Each row is a point on a tangle of strands that fork and nearly touch. The rows are in no order.
In the rows, 128 means zero.
Two points are linked if the straight distance between their rows is under 129. Some points are linked to none.
Q269: [ 77  91 129 152 121 124 124  79 131 120 148  78 145 182 109 211 121 165
  75  69  74 155  85  86  95 120  64 118 155 104 167 116 126]
Q438: [ 72 139  97 171 115 183 149 173  90 103 145  87 148 117 184 162 142 141
 117  80 132  87 156 123 153  82  89 155 182 165 106 135  86]
Q538: [ 63 113 175 160 144 119 126 120 180 135 125 124 103 137 116  89 141 129
 111 116 160 129 108  95 152 153  91 152 118 128  75 120 121]
Q216: [115 151 105 175 152 152 138 170 104 141 116 145 123  84 184 102 140 132
 133 124 139 122 142 152 179  84 141 154 167 172 127 117  93]
Q224: [120 116 154 123  60 134 145  91 104  94 128 129 164 142 125 165 130 138
 117 104 103 108 133 110  80 109 132 128 117 107 141 157 177]
Q899: [149 158 161 147 139 127 122  99 113 210 104 178 140  68 150 120 120 127
 189 187 134 104  98 152 139  52 154 138  90 122 154 133 170]
Q197: [162 115 130 161 134 129 130  59 141 166 135 131 141 148 101 183 135 172
 121 123 101 130  55 147 111 117 113  94 142  79 178 147 144]
Q593: [ 84 126 108 151 147 129 145  98 133 157 140  71 128 156 112 195 165 186
  99  84  99 150  77  80  92 144  89 104 160 123 173 107 117]
Q829: [117 169 184 140 170 113 141  87 170 192 141 166 139 118 135 107 105 101
 124 154 200  73  99  89 160 147 105 133  56 131  86 131 154]
Q692: [ 69  99 128 140 124 136 115 122 179  87 116 140  99 121 134  79 140 136
 103 119 150 146 190 163 143 137 139 161 128 132  89 155  94]
Q900: [ 99 137 177 139 100 139 129 110 133 123 115 107 159 134 108 172 120 204
  97  78 127 116 135  60 109 150  68 106  95 102 153 108 137]
Q877: [172 152 164 130  75 132 120  90  81 144 112 146 174 114 120 173 114 155
 148 135  90 107  63 128  99  86 123 104 148  76 194 106 177]
Q983: [113 144 161 110 113 134 140 110 148 134 120 138 149 128 112 163 107 177
 125  99 161 100 158  94 117 173 107  89  63  98 139 119 139]
Q478: [138  83  99 103 115 107 129 117 191  72 121  96 106 155  57 118 166 115
  84 136 117 185 118 150  98 162 139 139 170 101 117 146 111]
Q44: [ 83 119 113 125 169 150 122 127 185 145 121 153  80 121 154  80 137 127
 122 125 189 138 153 182 149 153 136 152 115 144  92 140  94]
Q698: [175  99 105 106 156  96 116 154 147 108 136 122 114 167  87  95 136  87
 111 154 175 150 135 118 140 202 106 125 145 109  49  96  63]
Q405: [109 162 149 118 143 118 142 114 162 176 134 179 119  91 163  91  95  93
 142 152 206  78 147 131 161 129 139 153  55 138  82 147 151]
Q541: [148 156 127 138 146 123 142 134 116 157 127  94 129 144 106 172 162 173
 131 112  88 122  67  67 110 146 101  96 160 127 165  90 132]
Q764: [ 80 166 125 131 139 126 150 206 108 140 127  90 115  99 148  98 173 142
 129 112 195 110 150  50 134 170  99 154 131 161  66  95  93]
Q684: [120 133 151 155 107 153 128 104  90 173 155 143 145 137 174 149 110 143
 166 108 108 120  78  89  82  75 146 132  93 118 181 139 180]
Q708: [186 153 162 122 165  96 141 110 155 163 151 164 133 142 108 116  80  81
 132 158 164  92  89  96 155 172 114 109  66 112  84 121 145]
Q678: [132 104  96 102 124 125 119 127 169 119 107 127  97 125 109 101 177 118
 125 158 126 176 122 200 122 116 167 150 165 125 145 146 127]
Q547: [ 75  78  85 126  95 140 113  83 161  51 123 102 157 169 116 174 150 126
  82  89 131 126 195 143 126 140 115 129 162 118 112 140  71]
Q143: [161 120 133  66 160 135 116 155 140  91 119 123 101 141 106 121  91 112
 124 127  94 188 159 164 101 143 150 123  91 139 162 147 152]
Q549: [145 154 156 157 112 114 139 121 114 116 111 181 136  82 136  77 102 108
 133 145 133 110 127  90 157 117 153 142 104 139 122 103 142]
Q160: [139 167 107 149 170 130 133 165 112 157 111 148 102 100 156  99 144 128
 155 143 116 143 102 127 159 117 156 137 154 165 160  99 120]
Q469: [178 143 140  99 194  94 121 177 131 146 131 105  95 166 101 122 120 112
 142 148 114 150  92 105 146 185  95 108 125 135 105  91 117]
Q369: [141 122 119  83  97 105 133 140 161  73 103  97 116 126  74 114 189 119
 105 161  98 162 119 166  87 127 165 145 176 112 144 163 165]
Q937: [107 144 161 128  79 153 141 134  89 148 108 124 133  86 157 138 154 145
 160 138  97 100 111 142 106  52 135 159 146 144 148 151 191]
Q53: [183 158 145 130 186  93 149 114 138 132 107 141  61 100 121  98 113 145
 133 138  84 148 126 126 114 160 161 115 101 148 141 167 159]
Q200: [ 52 136 132 168 155 131 144 150 127 132 113  85 108 107 137 107 162 166
 111  86 179 125 138  46 137 169  76 139 135 154  81  84  67]
Q746: [178 123 110  70  99 107 158 131 127 113 156  99 136 158  95 166 136  96
 128 139 119 105 139 131  92 165 141 105 113 122 107 174 173]
Q808: [156 153 123 139 126 141 132 158  67 110 131 131 159 124 129 148  92 136
 112 110  92 105 154 106 161 133 115  90 151 146 125  85 102]
Q437: [114 184 110 145 190 123 138 175 139 171 129 153  74  89 188  62 149 110
 164 156 159 124 115 130 156 119 166 173 129 177 119 133 122]
Q98: [116 138 176 123 115 148 127 115 141 180 125 158 148 108 138 137 104 138
 148 148 157  80 119 152 167  97 108 128  82 120 113 131 169]
Q630: [138 149 133 158 151 150 112  80 124 153 129 184 161 115 139 143  68 137
 140 127 144  81 150 146 182 130 132  81  98  99 116 107  91]
Q637: [ 75 138 127 142 134 154 142  90 186 183 136 150 123 105 164 110 143 116
 151 136 232  78 133 152 147 135 137 142  85 134  82 157 125]
Q422: [187 174 164 114  89 124 129 124  76 146 148 132 168 128 118 169  86 148
 139 123  87  97  84  85 104 118 123  93 108  98 185 105 186]
Q182: [144 136 140 150 157 125 141 123 100 107 100 135  87  90 130 103 114 151
 121 123  69 157 160 135 133 112 161 124 122 164 147 151 140]
Q79: [111  90 129 178  95 135 100  99  83  68  93 162 145  88 144 105  98 126
 131 120  89 158 169 145 142  66 158 131 139 138 167 113  95]
Q835: [ 65 131 139 118  88 134 138 161 118  53 118  80 135 127 115 113 162 130
  78  99  81 142 164  77  86 111 130 167 167 153 115 137 152]
Q718: [ 92 109 118 132 122 143 120 121 130  76 105 144 106  93 149  97 124 132
 109 122 120 140 232 172 134 112 165 150 113 151 108 180 111]
Q436: [ 92  97  90 168 142 153 112  91 146 150 147 144 151 156 143 156 114 120
 122 102 140 127  92 151 161 115 123 113 156 108 138  84  68]
Q210: [157 128  96  89 139 124 122 166 137 122 133 138  88 128 135  83 150  93
 135 170 128 154 154 207 134 123 175 143 159 154 117 163 138]
Q735: [ 84 105 142 174 129 121 134  54 194 169 127 143 113 128 124 114 162 147
 120 118 177 138  74 118 111 137 134 141 105  98 139 147 137]
Q413: [ 81 115 127 159 155  90 127 177 113 110 127  91  92 124 119  62 175 127
  97 127 165 138 162  53 142 181  89 162 158 136  20 113  57]
Q864: [ 68 127 120 124  59 153 124 166  97  64 110 104 176 131 155 148 150 131
 100  86 128 112 150 100 125 101  90 163 197 141 133  85 108]
Q275: [115 129 144 100 108 114 144 162 114  79 141  61 123 155  97 127 167 115
 102 121  62 138 132  80  72 134 130 145 160 150 111 159 188]
Q624: [ 93 119 165 136 130 148 116 147 124  99 107 127 130 120 134 125  90 157
 117  92  93 147 151 104 143 116 103 136 104 147 154 100 125]
Q711: [ 58 129 100 189 156 137 124 151 137 123 134 121 133 117 170 113 140 135
 117  89 199 114 140  86 182 147  88 149 153 146  91  83  35]
Q451: [ 90 113 123  98 122 182  99 113 135 146 139 158 143 132 170 152  74 130
 161 103 167 114 184 165 130 116 142 115  58 110 132 136 112]
Q205: [152 115 109  92 138 148 133  96 145 112 132 121 145 154  94 183  96 141
 108 106 118 139 159 146 100 164 126  82  86  98 150 150 121]
Q29: [174  98 130  80 122 124 139 121 162 111 168 116 110 172  90 126 109  89
 126 134 135 137 122 132  88 182 138 124  78 109 100 170 160]
Q408: [164  84 128 108 106 127 100 119 116  97 120 136 131 138 112 115 114  88
 151 156  98 184  81 184 109  82 159 126 145 113 186 122 149]
Q705: [119  97  87 105 182 124 128  89 180 152 135  86  95 170  87 147 147 148
 107 105 179 165 118 128  99 216  96  90 122 112 103 111  65]
Q211: [140 131 174 116 116 139 122  97 127 173 116 149 139 112 126 164 111 181
 140 128 125 135 129 150  99  95 121 113  60  92 182 159 185]
Q166: [ 76 110  99 134 141 139 127 141 132 108 112  91 113 128 123 152 149 148
  94 103  79 186 117 123 116 102 128 150 174 157 172 109 115]
Q384: [224 104 129 117 128 127 119  77 160 104 130 156 130 122  84 137  68 116
 138 138 128 159 105 160  97 153 153 105  61  70 175 165 125]
Q261: [124 190 112 129 139 108 157 183 108 162 129 139 118  79 157  91 155 129
 134 137 185  97 148  62 151 160 139 145 123 161  88  96 112]
Q969: [ 62  91 140 181 121 168  74  70 141 132 103 170 160 107 174 138  87 148
 161 114 146 110 158 165 181  58 117 138 104  98 145 105  55]
Q717: [150 104 145 181  92 129 128  85  81  98 114 149 139  99 128 107 114 111
 139 136  78 136 107 144 128  68 157 126 150 141 149 140 140]
Q395: [149  98 127 109 142 135  99 123 135  93  99 165 106 111 125  93  80 110
 132 134 115 197 158 181 130 119 167 128  98 128 158 124 116]
Q770: [ 86 170 115 138 113 134 155 205 111 131 148 108  95  83 174  61 174 116
 147 139 126 108 130 113 129  96 168 190 163 167  99 157 159]
Q209: [136 129 119  68 127 143 136 137 146 142 141 148 117 133 141 134  83 115
 135 126 159 113 182 165 129 154 145 118  67 133 107 150 142]
Q69: [164 174  95 115 194 104 151 163 107 151 121 126  94 114 136 131 135 144
 124 132 133 116 167 119 151 186 125 100 139 160  91 123  97]
Q86: [152 172 120 163 171 112 138 108 134 185 125 124 135 133 105 154 158 155
 146 132 135 116  43  78 138 161 114  89 147 107 150  77 111]
Q529: [107 115 132 122 109 161 118 178  75 109 135 120 135 109 172 112 111  98
 141 128  96 133 156 170 143  60 144 154 144 174 135 141 146]
Q862: [ 90 110 102 115 118 146 115 130 103  64 107  81 158 140 130 160 132 108
  86 104  59 182 139 133  98  78 133 140 187 158 181 119 139]
Q889: [110  97  87 128 116 167 124  90 116 121 115 142 148 114 150 160 133 132
 133 119 121 127 193 204 119  84 159 120 138 128 130 164 100]
Q109: [176 171 100 111 184 104 120 128 171 182 109 160  86 125 131  96 153 111
 178 184 149 139  84 164 143 144 166 125 129 138 160 120 129]
Q848: [202 162  84  73 143 109 141 174 107 129 137 129 132 134 119 145 115 106
 144 150 127 132 150 147 131 163 159  89 135 140 143 118 129]
Q476: [108 147 127 106 104 104 136 183 124 106 150  76  99 154 120  87 196 110
 142 149  74 128  85  81  85 121 155 166 183 151 122 146 181]
Q779: [119  95  82 103  98 137 122 153 138  95 141 118 152 167 118 137 172  99
  82 132 157 135 158 185 137 137 114 145 208 131  91 130  92]
Q310: [118 116 130 157 125 130 121 142 105  89 112 119 154 139 115 149 112 146
  95 102 101 119 161 109 175 140  82 110 164 137 108  85  70]
Q535: [ 78 138 189 149  79 148 145 133 122 135 121 106 119 108 142 120 168 168
 126 110  88 104  80  98 108  74 102 179 151 142 133 150 193]
Q885: [ 29 109 154 183 115 156 100  89 161 117 104 143 143 107 169 130 107 169
 140  86 169 110 148 107 183 106  91 148  97 118 145  98  71]
Q958: [111 112 134 162 140 136 148  57 188 173 145 151 123 142 125 117 151 120
 127 133 188  94  99 140 139 155 129 129  99 116  85 158 130]
Q235: [118 106 116 103  90 158 124  90 113  90 132 125 182 163 121 196 102 133
 118  92 106 120 166 138  94 119 131  99 107  99 156 138 131]
Q145: [151 107 128 122 162 143  98  96 162 112 103 178 113 124 119 109  76 124
 125 127 136 155 156 186 161 142 126 117  96 116 126 112  90]
Q411: [217 144 112  59 171  99 126 173 140 132 145 124 102 165 101 125  98  90
 154 160 120 140 115 150 128 184 132 106 106 133 124 124 135]
Q435: [117 123 121 115 126 150 136 131 140 150 116 122 138 134 122 160 146 145
 125 126 133 122 127 171 143 128 118 108 150 128 133 122 127]
Q424: [136 144 159 131 176 118 128 121 160 158 113 149 100 124 122 109 107 150
 136 126 149 145 101 108 135 160 126 122  81 122 141 111 141]
Q462: [140 108 119 119 157 118  98 153 153  88 115 166 111 142 127  83  89 107
 103 124 148 164 173 157 175 167 120 134 130 134  97  94  65]
Q268: [162 149  91  93  91 128 135 177  80 123 148 153 174 116 153 144 106 108
 122 150 155  87 197 178 162 115 138 114 153 145 115 120 124]
Q175: [ 41 113 145 159 105 155 112  84 138 118 119 105 159 135 136 191 116 202
 104  64 122 120 129  87 127 113  67 114 127 105 181  87 100]
Q600: [137 117 114  66 145 139 127 123 162  98 125 120 118 153 110 146  97 131
 103 110 141 141 207 165 113 183 121 102  80 129 106 154 109]
Q789: [209 126  89  78 132  87 127 173 131  99 144 147 121 141  98  90 118  72
 115 167 175 139 164 136 142 200 139 118 130 121  71 119  94]
Q873: [129 156 118 132 227 152 107  96 181 210 142 153 125 153 139 128 105 111
 141 141 192 119  75 158 168 160 106  93 112 119 116  91  82]
Q22: [141 136 130 141 169 138 132 133 127 181 162 146 104 140 173 109 106  86
 173 149 120 104  95 150 146 102 154 134 103 160 118 152 158]
Q195: [205 137 169 128  87 112 117  87 113 137 116 138 170 122  96 183 114 175
 130 137 105 132  58 127  79 105 115 104 116  50 223 151 186]
Q420: [125 123 157  96 155 121 122 173 142  93 113 102 103 147  97 129 109 142
 107 110  89 184 133 110 111 148 111 126 109 138 154 111 147]
Q164: [161 134 138 110  67 137 123 107  44 125 109 134 179 107 142 169 111 121
 169 143  86 109 108 165  96  62 152 104 159 113 180 125 170]
Q212: [101 123 123 116 105 174 122 110  93 164 151 148 163 127 172 170  89 135
 174 107 133 112 140 135  94  80 150 117  70 108 159 136 156]
Q31: [148 152  93  99 128 136 129 177  96 177 152 160 125  88 188 110 103  91
 168 164 164  99 163 180 161  89 171 146 117 160 125 138 143]
Q968: [137 147 123 130 180 115 137 212  94 141 147  85  89 147 145 103 151 121
 132 136  94 124 127  86 150 151 102 140 162 190  81 117 118]
Q984: [194 178  82  88 100  90 155 169  74 113 134 110 135 109 119 143 151 113
 147 161 105 104 145 113 113 145 171 102 162 160 151 129 159]
Q481: [106 120 119 130 123 135 116 189 112  98 129 124 110 115 148  74 145 107
 115 145 109 158 151 177 148  93 150 164 179 166 124 142 133]
Q138: [190 115 143 122 105  98 124 105  90  98 119 148 103  80 110  79  87  87
 157 176  93 155 143 181 111  89 193 121  97 138 149 179 171]
Q896: [136 112 153 137 101  98 140 155 114  58 120 101 124 134  86  98 140 116
  90 130  92 132 151  85 130 153 110 135 157 133  70 128 125]
Q674: [ 99 107 144 125  75 135 108 113  78  72  97  98 156 117 132 134 129 120
 115 113  51 174 106 133  76  47 139 161 182 137 196 122 171]
Q822: [102 127 157 168 116 165  95  79 110 155 124 184 184 106 165 139  68 124
 164 127 146  80 143 143 167  65 125 119  81  97 129 110 106]
Q347: [137 142  89 115 201 142 113 135 167 197 139 124 113 163 130 142 141 130
 143 140 167 134  92 171 161 163 114  99 158 129 126  90  79]
Q399: [196 129 156 133 144  75 150 104 177 151 140 107  94 156  76 130 170 142
 132 161 122 127  66 109 102 178 117 123 114  94 129 185 179]
Q215: [124 142 125 141 147 132 144 150 101 108 117 101 104 115 129 119 152 149
 112 112  59 158 128 104 117 114 145 135 166 178 153 128 139]
Q598: [117 164 167 151 125 111 150 143 138 138 124 154 114  87 132  72 135 126
 125 143 156  96 123  59 153 144 136 158 105 148  79 110 146]
Q974: [ 65  99 133 125  85 153 130 112 131  83 122 126 120 110 143 114 138 133
 119 115 111 135 197 150  93  88 166 159 101 132 113 194 154]
Q763: [ 82  75 103 150  95 170  98  39 137 119 114 149 162 132 145 171 120 153
 144 103 135 121 176 178 111  88 141 116 110  95 146 149  79]
Q914: [105 146 123 126  98 121 145 166 123 139 144 126 105 127 157  92 177 104
 167 143 127 115  86 105 113 105 169 166 150 147 130 132 174]
Q454: [173 136 163 152  97 110 142 122  91 109 122 148 138 108 116  96 109 109
 132 147  86 107 104 122 152 106 140 121 142 146 122 126 167]
Q518: [144 171 165 151 151 139 123  89 115 180 151 178 173 117 137 144  63 130
 142 129 145  74 106  89 157 124 127  91  65  91 134  99 133]
Q658: [122 137 190 126  70 113 139 121 130 121 116 100 126 136 110 141 171 171
 106 122  85 122  66  90  82 109  93 159 157 110 160 152 206]
Q769: [178 128 132 109  75 118 129  85  73 161 114 160 158  78 124 160 108 128
 182 168 113 108 131 168  92  64 174 106 102  99 165 155 180]
Q258: [158 120 148 155 130 100 146  76 163 168 140 107 122 161  84 171 171 171
 112 126 130 123  49 104  98 161  92 101 131  87 146 159 156]
Q94: [157 121  83  98  96 152 127 116  80 135 142 155 169 112 147 160 109 105
 144 145 135 101 180 204 132  92 170 101 143 124 129 150 124]
Q736: [ 98  86 106 166 103 140 120  61 125 120 121 132 154 145 127 180 124 143
 111  98 103 133  93 145 125  98 121 114 167  98 156 108 102]
Q798: [120 104  78 106 123 148 115 127 179 145 135 135 129 153 122 123 168 116
 107 137 195 136 134 199 153 148 117 139 177 120  97 114  76]
Q501: [144 120 129  80  75 117 150 119 115 108 140 113 136 136 117 154 141 104
 129 141  98 111 140 150  75 110 161 131 118 129 135 193 209]
Q732: [195  92 109 129 143 126 128  62 190  98 130 147 119 145  72 132  90 124
 115 117 143 164 108 142 109 189 142 108  92  77 143 144  86]
Q283: [ 97  68  84  99 111 126 107  88 188  44 112  96 133 162  78 149 150 118
  62 114 121 179 174 168 115 147 122 140 167 110 124 141  85]
Q472: [165 102 154 131  92 119 113  91 101  91 121 164 137  97 121 108  64 109
 150 141 108 155 155 138  98 101 169 118  57 106 167 153 157]
Q499: [197 125 155 102 100 117 120  80 114 180 123 160 146  90 115 158  92 152
 164 162 128 130 136 160  82  89 156 108  47  73 178 177 190]
Q725: [150 164 117 129 182 125 144 180 106 177 165 112  92 156 163 122 130 100
 166 145 107  98 110 118 152 141 125 126 129 182  97 138 145]
Q38: [167 114 141 104 133 121 127 107 170 140 165 145 134 171 100 125  91  87
 134 129 172 120 108 114 127 189 113 111  67  95  89 121 123]
Q353: [187 177 127 142 175 101 140 122 139 185 121 139 110 125 114 134 148 140
 165 169 116 108  67 113 145 149 136 104 129 130 160 122 148]
Q124: [136  98 142 114 106 103 132 130 135  55 105  77 146 154  52 153 145 124
  72 124  86 151 132 105 119 156  83 125 166 112 107 125 116]
Q751: [121 174 105 104 110 131 147 215  95 144 133 132 145 110 166 123 151 122
 140 138 177 102 148 107 155 134 128 145 152 154 111  92 126]
Q696: [116 123 108 126 158 155 107 113 177 177 112 171 127 117 145 104 135 113
 134 150 202 130 127 206 178 118 127 142 138 127 109 111  84]
Q562: [145  98 150 127  94 120 110 126 100  74 119 122 132 126 115 107 111 106
 133 130  71 192  95 127  81  80 164 140 122 123 202 134 176]
Q754: [164 147 140 127  85 142 132 123  63 103 109 144 171  92 126 152  71 145
 130 122  87  98 172 127 144 105 136  83 119 122 156 110 138]
Q467: [158 146 181 121 119 113 135 118 148 148 120 132 126 123 104 144 130 185
 111 121 130 143 104 100  92 142 110 113  74  89 180 152 187]
Q625: [103  72 157 145  93 156  97  44 133 147 118 160 159 125 135 161 103 154
 157 115 132 134 151 165  89  64 130 126  70  75 160 161 131]
Q89: [148 140 187 143 105 135 123 115 107 109 107 153 136  93 121 122  78 166
 124 116  87 128 155 100 137 111 115 116  74 130 161 118 157]
Q656: [ 63 130 151 163 115 150 142 143 137 145 137 113 140 126 153 122 146 128
 132 102 171  87  93  86 153 126  84 153 133 141  85 104 119]
Q335: [ 66  75 144 156  94 140 128  64 172 114 140 141 112 145 131 116 145 146
 116  98 141 150 124 123  79 124 144 149  85  96 141 174 146]
Q693: [ 46 100  81 128  83 146 117 130 128  54 122  86 180 163 146 183 162 122
  76  79 139 119 175 123 118 118  88 155 203 130 119 111  76]
Q558: [ 97 138 181 139 112 114 149 156 149 127 134 113  98 120 111  82 159 145
 117 129 119 113 114  79 126 144 121 160 128 135  83 139 165]
Q719: [ 75 145 120 166 134 170 152 174  95 145 155  86 152 131 172 156 136 136
 132  81 157  67 131  95 168 122  68 132 156 153  72 110  82]
Q892: [184 162  98  86 104  96 145 150  78  74 116  81 136 116  97 138 161 105
 130 155  64 139 140 133  87 121 172 109 171 164 172 160 183]
Q884: [111 132 153 141 202 114 125 132 139 189 137  96 109 157 110 131 126 146
 131 115 169 130  84  61 135 193  60  94 100 120  92  85  97]
Q618: [120 156 178 165  95 144 137 103 100 178 102 159 138  56 161 117 143 153
 167 149 123  90  93 118 129  50 136 162 115 135 145 131 175]
Q737: [207 161 156 117 174  70 141 127 172 162 120 123  86 135  81 107 147 121
 154 186 123 111  72 121 146 173 114 120 111 124 115 148 169]
Q894: [ 84  99 144 135 105 124 122 118 129  71 105  80 152 152 100 172 132 149
  71  93  76 138 144 109 140 121  69 136 175 137 122 106 109]
Q978: [118 123 107 152 125 104 133 202  79  93 151 106 135 136 142  92 158 107
 101 126 154 109 180  71 149 158  99 157 172 156  41 113  69]
Q613: [162 161 106 116 121 100 132 172  95 142 151 154 105  95 169  61 122  70
 173 180 128 113 126 138 144  96 193 149 129 169 138 131 168]
Q989: [139 137 119 130 203 114 123 162 125 175 144 110 112 167 126 119 130 103
 130 133 163 122 106  99 162 186  84 109 132 140  59  90  75]
Q517: [121 114 102 120 153  89 131 178 122  96 134  57  98 163  94 110 196 112
  99 145  75 161 118 107 109 145 118 149 213 155  91 134 118]
Q10: [120 113 100 131 100 120 135 178 108  82 153 119 143 146 136 103 165  95
  92 133 150 111 177 138 146 139 122 157 192 152  58 144 102]
Q385: [125 139 105  56 136 106 129 187 167 133 149 137  85 132 123  65 141  94
 117 156 195 131 179 153 129 186 146 155 120 138  51 140 126]
Q996: [ 75 111 127 144 104 181 125 148  93 113 135 109 157 137 173 165 114 125
 132  91 101 107 139 146 134  77 109 137 149 149 136 124 125]
Q148: [107 151  67 112 121 147 142 153  86  99 123  97 175 141 134 184 158 135
 103  93 119 124 159  98  97 143 132 107 185 136 144  90  95]
Q306: [135 177  83  98 110 137 149 220  82 156 156 124 137 101 193 132 152 111
 164 157 156  83 151 159 156  89 150 157 168 170 138 132 146]
Q944: [183 106 110 124 125 131 124  62 143 108 125 186 123 112 120 114  68 107
 149 132 141 145 154 152 107 145 183 103  56  95 144 155 117]
Q590: [ 95 144 116  95 138 129 132 199 111 124 124  60 130 156 124 153 180 139
 121 114 106 148 112  80 101 137  99 141 175 161 132  88 130]
Q683: [ 92 120 114 167 209 134 114  57 198 198 145 127 103 155 126 134 119 139
 123 109 188 145  65 125 136 177  96 100 112 116 127 103  78]
Q552: [ 98 117  95 192 156 136 109 120 146 137 137 163 150 137 153 119 115 112
 107 116 174 116 124 133 200 130 108 129 164 127  99  72  36]
Q324: [118 134  86 110 196 143 133 126 134 149 133  91 124 164 109 183 133 163
 106  96 134 137 151 121 122 195  96  71 136 122 118 108  68]
Q948: [165 122 138 130 118  92 142 155 119 105 134 123 109 137  98  92 145  92
 117 163  98 121 120 134 152 145 133 132 162 142  84 148 153]
Q574: [ 72 118 161 176  98 161 115  68 134 134 111 143 165 115 139 173 109 187
 127  93 131  90 135 116 155 100  93 116 112  91 154 107 108]
Q463: [165 130 125 105 155  88 129 191  86 113 140  56  95 168  98 112 172 109
 140 153  60 140 102  62 113 156 105 127 173 163  87 118 133]
Q589: [124 105 105 116 124 113 109 171 143  98 121 136 141 152 114 111 137 115
  99 122 183 151 162 131 162 173  99 131 155 116  91  75  54]
Q801: [156 139 185 141  93  95 140 128 136 123 137 103 127 142  97 132 160 181
  97 108 109 139  72  37  73 146  92 138 109  95 161 145 186]
Q323: [199 146 151 114 137  78 142 113 131 116 125 154  76  82 107  78  84 106
 141 171  97 142 137 147 111 142 185 129  74 129 134 190 186]
Q775: [ 78 107 120 124 127 153 135 147 136 114 149 116 134 162 154 145 114 119
 126  84 156 113 169 112 129 157 109 119 103 138  93 124 100]
Q634: [ 74  70 178 167  76 139 100  64 139 111 112 145 138 121 139 133 119 166
 125 101 107 148 128 118  93  69 119 157  87  91 168 156 153]
Q906: [167 128 114 116 157 122 142 125 126 127 130 115 136 156  91 167 115 135
 112 114 123 120 145 120 134 188 110  77 123 114  99 117  94]
Q193: [ 96 168 108 185 175 141 138 174 125 155 126 137 121  94 171  94 149 128
 127 117 176 119 108  89 181 120 110 155 161 160 111  76  68]
Q664: [161 108 132 119 127 124 116 107 160 141 138 141 110 154 115 117 125 103
 157 145 114 166  58 153  99 108 157 133 108 104 176 136 162]
Q246: [137  79 140 152 104 135 109  54 125 128 127 134 162 146 111 186  99 150
 116 112  84 153  82 154  99  78 115 111 134  69 191 127 132]
Q371: [118  77 146 157  65 123  94  62 117  42  85 146 168 117 108 144  98 136
 115 116  82 150 155 155 136  78 124 128 141  98 174 123 107]
Q286: [146 132 130 120 129 136 117 134  97 174 108 163 128  77 158 115 112 110
 179 170 128 129 143 186 137  66 173 131 104 138 146 137 155]
Q74: [ 93 117 113 129 163  87 132 178 140 123 129  72  82 146  97  83 200 126
 105 146 137 154 130  97 123 173 105 157 184 136  42 130  86]
Q632: [165 146  89  99 170 115 116 167 157 172 132 122  99 162 125 122 172 113
 160 166 140 131  90 167 153 152 129 125 164 146 135 108 120]
Q670: [199 144  66  70 122  84 136 199  91 110 167 137 122 131 132 101 119  73
 125 166 150 129 181 144 136 165 166 121 148 157 110 134 124]
Q180: [109 108 101 148 179 110 135  96 180 158 139 112  83 163 111 123 152 136
 118 108 152 168  78  98 105 185 124 109 121 120 129 115  98]
Q340: [ 94 162 109 124 154 126 134 206 147 138 146 132  77  97 173  48 152 105
 137 147 168 128 151 152 148 128 165 185 147 163  84 148 126]
Q981: [142 127 149 142 143 135 123 108 146 195 162 143 116 161 156 129 132 115
 170 140 128 125  53 121 108 100 144 136  89 122 163 150 187]
Q680: [186 180 159 129 137 123 131 122  91 177 145 163 145 101 134 138  61 133
 155 144 108  91 102  84 146 115 138  93  82 116 162 101 173]

A fork is a point with three links, a tip a point with one. Leave the first point through the second and follow the links. Name the first fork or tip that comes.
Q798, Q779 => Q981
Q478, Q369 => Q598
Q877, Q164 => Q31
Q889, Q763 => Q205
Q224, Q501 => Q268
Q664, Q408 => Q732
Q680, Q518 => Q983

Follow the links from the first point to the second, and from the first to the third. Name the last point that the two ways share.
Q968, Q258, Q323 => Q981
Q538, Q600, Q630 => Q261
Q224, Q632, Q44 => Q205
Q306, Q906, Q754 => Q261
Q658, Q948, Q538 => Q598
